Each scene shows the same named points in several views. A view is turned or mirrored, shifted and resized as a whole, has a little noise and may leave points out.

Scene 1
View 1
<93>: [-52.2 -37.4  25.7  14.0  39.7  32.3   8.6  18.0]
<95>: [-26.4 -22.9  37.4   9.6  25.6  33.0  -5.2  14.7]
<133>: [-43.2 -26.4  22.5  -5.0  14.2  36.6  12.0  -5.1]
<143>: [-32.7 -11.6  38.1  -0.5 -11.7  34.6   0.9   7.4]
<82>: [-30.5 -36.9  47.3  25.7  10.5   3.5  -7.2  15.2]
<102>: [-54.7 -36.0  27.3   9.8  19.0  28.0  14.2  11.6]
<118>: [ -6.2 -20.0  49.3  10.9  22.2  23.6 -19.0  11.9]
<132>: [-35.8 -27.4  38.7  12.4   7.4  22.2   2.2  12.6]
<199>: [-49.3 -46.6  34.4  27.7  42.6  17.5   4.5  23.5]
<24>: [-24.2 -21.4  41.1   6.2   2.9  27.3  -6.0   6.8]
<100>: [-45.2 -28.7  32.5  14.0  23.3  32.2   6.7  21.3]
<119>: [-66.0 -41.2  15.1   3.6  22.7  31.9  22.9   1.1]
View 2
<119>: [ -8.1  -5.8   2.0  -2.6   4.9  31.0 -13.4  18.8]
<95>: [ 20.4   6.3  -5.7 -30.9  -9.0   1.4  -8.6  21.0]
<93>: [ 8.3  1.5  4.1 -9.4  0.8 17.6 -5.1 29.2]
<132>: [  0.4   4.7  -1.9 -31.8   2.0  10.4 -18.2  12.1]
<118>: [ 22.4   0.7 -10.0 -45.2 -11.3  -0.6 -10.2  12.7]
<133>: [ -2.0  -7.1 -11.7 -15.4  -3.6  24.2 -16.3   7.3]
<24>: [  5.6   0.5 -12.5 -36.2  -5.1   8.7 -19.1   5.9]
View 3
<102>: [-17.4 -19.4 -12.8 -14.2  -0.6   4.7  -6.9 -18.3]
<133>: [ -1.9  -7.1 -20.1 -11.4  -9.0  18.7  -8.3  -3.0]
<119>: [ -9.1 -22.0 -17.4  -4.3   2.5  22.5  -4.9  -9.9]
<143>: [  3.3  -0.8 -16.4 -12.1 -14.5  -3.2 -16.4  13.9]
<95>: [-10.2   2.1 -11.5 -16.9 -11.7  -3.6 -15.9 -14.5]
<199>: [-25.1 -20.9  -8.6 -17.7   1.2  -3.1  -6.5 -28.3]
<82>: [-20.4 -14.5 -14.0 -28.6 -12.5 -16.6  -5.4  -4.9]
<24>: [ -6.1   0.9 -18.2 -20.3 -16.9  -4.9 -12.5   0.7]
<93>: [-17.1 -14.2 -11.0  -9.5   1.7   9.1 -10.0 -25.1]
<100>: [-10.5 -10.6 -10.3 -10.4  -2.9  -0.6 -14.7 -12.2]
<118>: [-14.0  11.3 -14.7 -30.6 -22.9 -13.4 -16.7 -13.7]
View 4
<133>: [ 19.4  13.2 -11.7 -25.9  25.0  24.1 -20.1  -2.2]
<102>: [  4.4  10.4  -1.9 -30.5  11.6  16.0 -13.5   6.9]
<132>: [ -1.8   8.4 -11.0 -27.2  30.7   3.0  -7.6  -8.9]
<143>: [ 11.1  18.2  -9.5 -13.9  48.0  13.1  -5.1 -14.2]
<95>: [ -7.4   7.9 -25.0 -21.0  23.3   9.6 -15.1 -13.4]
<118>: [-12.8   1.8 -41.3 -24.7  37.6  -4.0 -14.6 -25.5]
<82>: [-10.8  -1.6 -12.6 -40.1  29.9 -13.9  -3.8  -6.4]
<119>: [ 16.4  11.8   5.3 -33.0   4.3  24.8 -20.0  13.3]
<100>: [ -6.4  11.2  -9.2 -21.5  15.8  12.5 -11.6  -5.5]
<93>: [ -7.8   6.8  -9.4 -29.3  -4.2  18.6 -21.0   1.9]
<24>: [  4.6   9.1 -21.3 -23.2  41.5   5.4 -12.5 -13.6]
<199>: [-20.3  -1.2  -9.3 -38.4  -4.7   1.4 -16.3   3.1]

In a view up to two points have been moved. Name them for each view, in the order of its rows, or write none.
view 1 -> none
view 2 -> <95>
view 3 -> <102>
view 4 -> none
